Each row is a point on a tangle of strands that fork, close into loops and nearly touch. The rows are in no order.
Points whose rows are less than 38.3 apart are linked; no others are. Some points are linked to none.
(617): [  8 -12  12  13 -15  21 -10  20 -17 -10   3   6  -8   3 -13  -7   3 -18
   5 -15  -3  12]
(744): [-11   7  -5  -2  11  -1 -10   2  -6  16  15   1   0 -12  11  -8  -9 -11
  15  15  19   6]
(14): [ 15 -12   3  13 -10 -10  -3   0  -2  -5  14   5   8 -10 -16   9   6  -2
 -11 -25 -14 -14]
(485): [  6 -16   6  14  -7 -18   5  10 -13   7  24  -1   3  -5  -1   0  -5 -16
   6   8  -5  -2]
(615): [  0 -18   5  16  -8  -1   2  13 -11  -3  25   0   7   0  -8  -5  -7 -21
  16   5   0   9]
(752): [  7  -9  -5 -20 -15 -21  10  -3   1  14 -36   2 -10   4   0 -19   5  17
  10   6   2  -8]
(465): [ -3   1  -1 -14   0   7   6 -13  15 -11 -14   2   3  -2   1  17  -8   2
 -20 -24   8 -14]
(80): [  2  -7  -6  18 -16  -8  -5   9 -18   2   6 -18   2  14   0 -22   8  10
   5  21 -17   5]
(140): [-11  -2   7 -26   8  10   5  -4  10  -8  -9  16  -4  -8 -17  -3   5  -3
   7 -10  11   2]
(280): [ -5   6  -7   2  -2  11 -14 -11  10   8 -12  -4   5   1  10   5  -6   1
 -16  -9   6 -19]
(478): [ -3   6   3  -2  12 -13  25  -6   6 -12  11  -3   3  17  -2   5  -5  13
   5  24  -6   6]
(605): [ -7   4   3 -17  10  -9  37 -10  20 -18   0   2   2  16   2   6  -7  17
  -1  15   0   5]
(641): [ 10  -8  13 -17  -4   2  14  -1   7   1 -15  16 -14   4   9  12 -17 -13
  -9   5  13 -11]
(766): [ 11 -15  -5 -13 -21 -19   7   4   0  16 -21   5 -13  -2   5 -19  -5   1
   5   2   6 -21]
(523): [ -8  -2   7 -16   2   7  21  -7  10 -13  -4   3   0  13  -3   3  -4   0
   0   8   4  -1]
(509): [ -5 -14   0  -9 -25   9   0  -4   7   5 -26  -4  -7  22   4 -26 -11   9
   4   9   7 -13]
(732): [  0  -6  -5   4 -12 -16 -11   4  -5  -1   5  -5   2 -11 -12 -16  14   6
   2 -11 -11  -7]
(402): [  9 -17  -1  15  -7  -9   0   8 -15  13  10  -5  -6   0   9  -4 -16 -13
   2  22  -3  -8]
(497): [  4 -13   5  -2 -22  10  -1  -2   5   3 -24   1  -6  16   3  -9 -13  -2
 -11   0   5 -22]
(297): [  8  -2   7  -6   3  -3   5   8 -14  -1   3   4  -8   6  -6  -2   0  -7
   1  11  -3   4]
(450): [ -6  -9   7  -6   8  11  19   2   7 -23  16   1  17   7 -19  13  -1  -9
   0 -10   6   7]
(536): [  5   9 -13   6   7 -17   1   2  -8  14  -3 -15  -4   5  14  -7   0  12
   6  24  -5   6]
(458): [ -8  11   3 -15  22   1  21   0  17  -2  16  13   4 -21   9  12 -13 -10
   7  -1  25   5]
(245): [  9  -9   9   3 -16   9  -3   1   2  -1 -12  -2  -4   8  -5  -5  -5  -7
 -18 -16  -3 -20]
(555): [  6  -8   1  -6  -7 -18  10  -3   3  14  -3   6  -7  -4  11  -2  -8  -2
   0   8   7 -15]
(768): [ -3  15  -4   6  10   8 -22  -8  -3  -1  -9  -4  -6   5   7  14  17  19
  -8  -3 -19  13]
(35): [ -4  -4   4   5 -15  21 -15  -1   3 -13 -10  -2   2   4 -12  -5   6  -1
 -11 -24  -4  -6]
(205): [ 18   9   3  -5  18 -17  24   2   7   4   2   6 -13  -3  12   7  -7   6
   3  19  -5   4]
(673): [  8   7  -6  -4  10 -12   0   5  -7  24   2   3 -12 -12  23  -3 -11  -8
  11  23  12   1]
(831): [  8  16  -2 -13  28  -7  -4  -4  -1   8  -4  11 -13 -21  -1  15  10   8
   1  -7  -8  10]
(251): [  8   2 -10  11  -5 -14  -5   6 -22   7   2 -10  -6   2   6 -10   8   3
   4  19 -11  10]
(750): [ 12   3  -6  12  -9   4 -18  12 -24   7  -2  -6  -8  -2   5 -11   6  -3
  -2   9  -8   8]
(107): [-10 -11   3  11 -22  20 -11   7   6 -10   3  -5   1  -4 -17 -21   2  -8
   5 -25  -1  -5]
(174): [ -8  -6   5 -13   1   7  12  -8  15 -12  -7   6  14  -9   4  15 -15 -12
  -8 -29  27 -13]
(537): [-16  -1  10 -11  -3  12   4  -5   7  -8  -4   5   4   3 -10  -3  -4  -6
   3  -5  15  -1]
(765): [ 14 -10  11  -7   1 -16  22  -2  -4 -11   8   9   1   5 -12  12  -4  -1
  -3  -4 -13  -7]
(843): [  8   1  -1   5  14 -17  18   2   7   3  19   2   3 -10  21  15 -21  -5
  -6   5   6 -10]
(60): [ -8   2  -5  -2   0  -8 -10  -6   1   5  -5  -4  -1  -4  -6  -9   9  10
   1  -4  -3  -6]
(581): [  7   3  -6   9   1 -16   4  -6   4   9   8  -3   6  -5  14   8  -9   1
  -8   3   1 -15]
(599): [ 16  -6  12 -12  -8   9   5   1  -5  -3 -18  11 -10   6  -6   7  -5 -13
 -11  -8  -1  -9]
(642): [  2  -3  -8 -15  -9 -19  12  -1   1  14 -35 -14  -7  14  -1 -19   5  25
  12  21   1   2]
(737): [-14   8  -7  18   5   7 -12  -5   5   2  23  -5  20  -3   5   6   2  -7
   1  -1   8   5]
(632): [-10   7  -1  -9  17  -3   3  -7   4  -9  10   4  10  -2 -12   6  15  10
   5   0  -6  11]
(671): [  8   7   0  23   2   9 -15   2  -7   3  22  -2  10   0  13  14   3 -12
  -1   3  -3  13]
(583): [  1  18  -1 -10  24   5  -7  -4  10  11  -4   8  -9 -22   4  20   0  -4
  -4 -14   7   6]
(469): [ -8  -6   6   2 -15  15 -12  11 -10  -7  -1   3  -7  -5 -18 -22   9  -9
  12 -19  -2   7]
(426): [ 12  11  -1  13  10   8 -13   1  -5  15   5   1   1 -11  11  13  -2 -12
 -10  -5   1   4]
(633): [  3  -8   1  -1   0 -18   8  -5   2  -7  18   4  19 -13 -15  11   6   3
  -7 -22  -9 -13]
(534): [ -8  10 -10  15  -3   8 -25   3 -14  -2  -7 -10  -1   9   8  -2  21  16
  -3   5 -13  15]
(166): [ -8  13  -3  -6  24   2 -19  -3   0   1  -7   4 -11 -11   0  19  21  17
  -3  -9 -14  14]
(209): [ 14  -4   4   8  -8  12 -14  19 -29   3   3   2 -12  -3   0  -7   7 -16
   4  -1  -5  17]
(206): [ -4   3  -8  11  -5  -8 -10  -7   5   7   1 -10  12  -3   3  -4  -1   6
  -8  -1  -2 -17]
(479): [-16   1   4  10 -13  27 -18   4  -4  -8   2  -6   5  13  -4 -17   5  -4
   0   2  -1  11]
(94): [ 18  -5   2  17  -5  -6  -7   0  -8  -6  18   7   7  -2  -5  12  12  -1
  -6 -15 -20   8]
(303): [ -7  13  -5 -20  18 -13  -1  -3  -3   9 -12   5 -12 -12   0  -2  10  13
   6   8   0  10]
(820): [ 11   5   3  17   0   0  -7   0 -11  -8  22   0   8   6   3  13   9  -1
  -6   5 -19  16]
(585): [-20   3  -8   4   5  -7  -9  -2   1  11  23  -3  15 -14   2  -9  -3  -7
  15   5  17  -1]
(823): [-10 -13   4 -14   2   7  14   0  11 -24   8   1  21  -1 -11  14  -9  -9
  -4 -27  12  -4]
(151): [  0 -12   5  17 -14  11  -2  14  -8 -17  17   4  11   7 -15  -3   6 -18
  13  -8  -5  11]
(751): [-17  16  -4 -21  18   1  -5  -7  12  11 -11   9 -14 -14   8   1   3   8
  12   7  15   6]
(68): [ -7  -9  -6  11 -18  -1   3  -2   6  -7  -8 -16  10  17  -6 -17  -2  17
  -7   4 -11 -15]
(844): [ 10   2   8   0  16  -6  25   4   7  -1  18   7  -5  -2  12  14 -18  -5
   3  20   1   6]
(418): [ -7  12   0 -19  18  -8  16  -3  16   3   2  11  -7 -15  11   4  -5   3
   7  10  15   5]
(143): [-19   2 -12  15 -12  16 -28   1  -3  -4  -3 -15   3  10   3 -18  10  13
   0   1  -7   8]
(785): [  3  15 -10   9   7  10 -26  -7  -1  18  -9  -4  -4  -9  11  12   1  -4
 -11  -4   2  -4]
(464): [ -2 -11   4   0 -14  -5  -2  12  -6  -9   4  -1  -4  -3 -22 -20  11   1
   8  -6 -11   3]
(287): [ -7   7   5   7   7  33 -10  -5   7  -7  -4   1   8   6   0  17   0 -14
  -8 -18  14   1]
(179): [-12   4   9   9  -3  34 -11   1  -2 -10   1   0   8  15  -7   3   1 -13
  -1  -5   3   9]
(443): [ 16  13  -8  -1  15 -15   5  -1   2  16  -3  -1 -12  -3  20   3 -10   6
   1  22  -2   3]
(638): [ -5 -11  -6  14 -16 -13   8   2  -3  -3   1 -15   8  23  -4 -21  -1  13
   7  22 -14  -5]
(338): [  6  10   1  -9  28   1  10  -2  15   1  10   9  -1 -26   7  22 -10  -4
  -2 -13  10   2]
(812): [ -5  -3  -1  -4 -15   2   9  -8  10  -5 -24 -13   1  26  -1 -11  -3  18
  -2  13   2 -13]
(404): [  1   3   2  -1   7   9  -7   2  -1  -4   1  10   5 -10 -21   7  14  -8
   8 -22   0  11]
(403): [  0   3   1 -10   6   2  14 -13  10 -12  -9   0   0  14   0  14  -2   9
 -16 -10  -2  -9]
(211): [ -2   8 -13  -4   5 -11  -1  -2  -6  13 -23 -16  -5   8   6 -12   8  24
   8  20  -1  10]

A tip is a point with one link. Name the tips that can be reached along the links from each point below, in the order of the rows.
(555) => (641), (402), (633)
(418) => (287)
(823) => (140), (478), (450)

A piece is all that can be reached along the links. How many separate loops has the piece of each point below (a circle has one, a figure eight two, a Y none), and how many tips (points with one link)?
(479) => loops 1, tips 1
(497) => loops 4, tips 3
(823) => loops 0, tips 3

Name the points in between on the shortest way along the links from the first point to the second, in order.
(287); (458) => (179) (479) (143) (534) (768) (166) (831) (583) (338)
(209); (581) => (617) (469) (464) (732) (60) (206)
(94); (151) => (820) (671) (426) (785) (280) (206) (60) (732) (464) (469) (617)
(766); (641) => (555) (581) (206) (60) (732) (464) (469) (107) (35) (245) (599)
(633); (80) => (14) (94) (820) (671) (737) (585) (744) (673) (443) (536) (251)
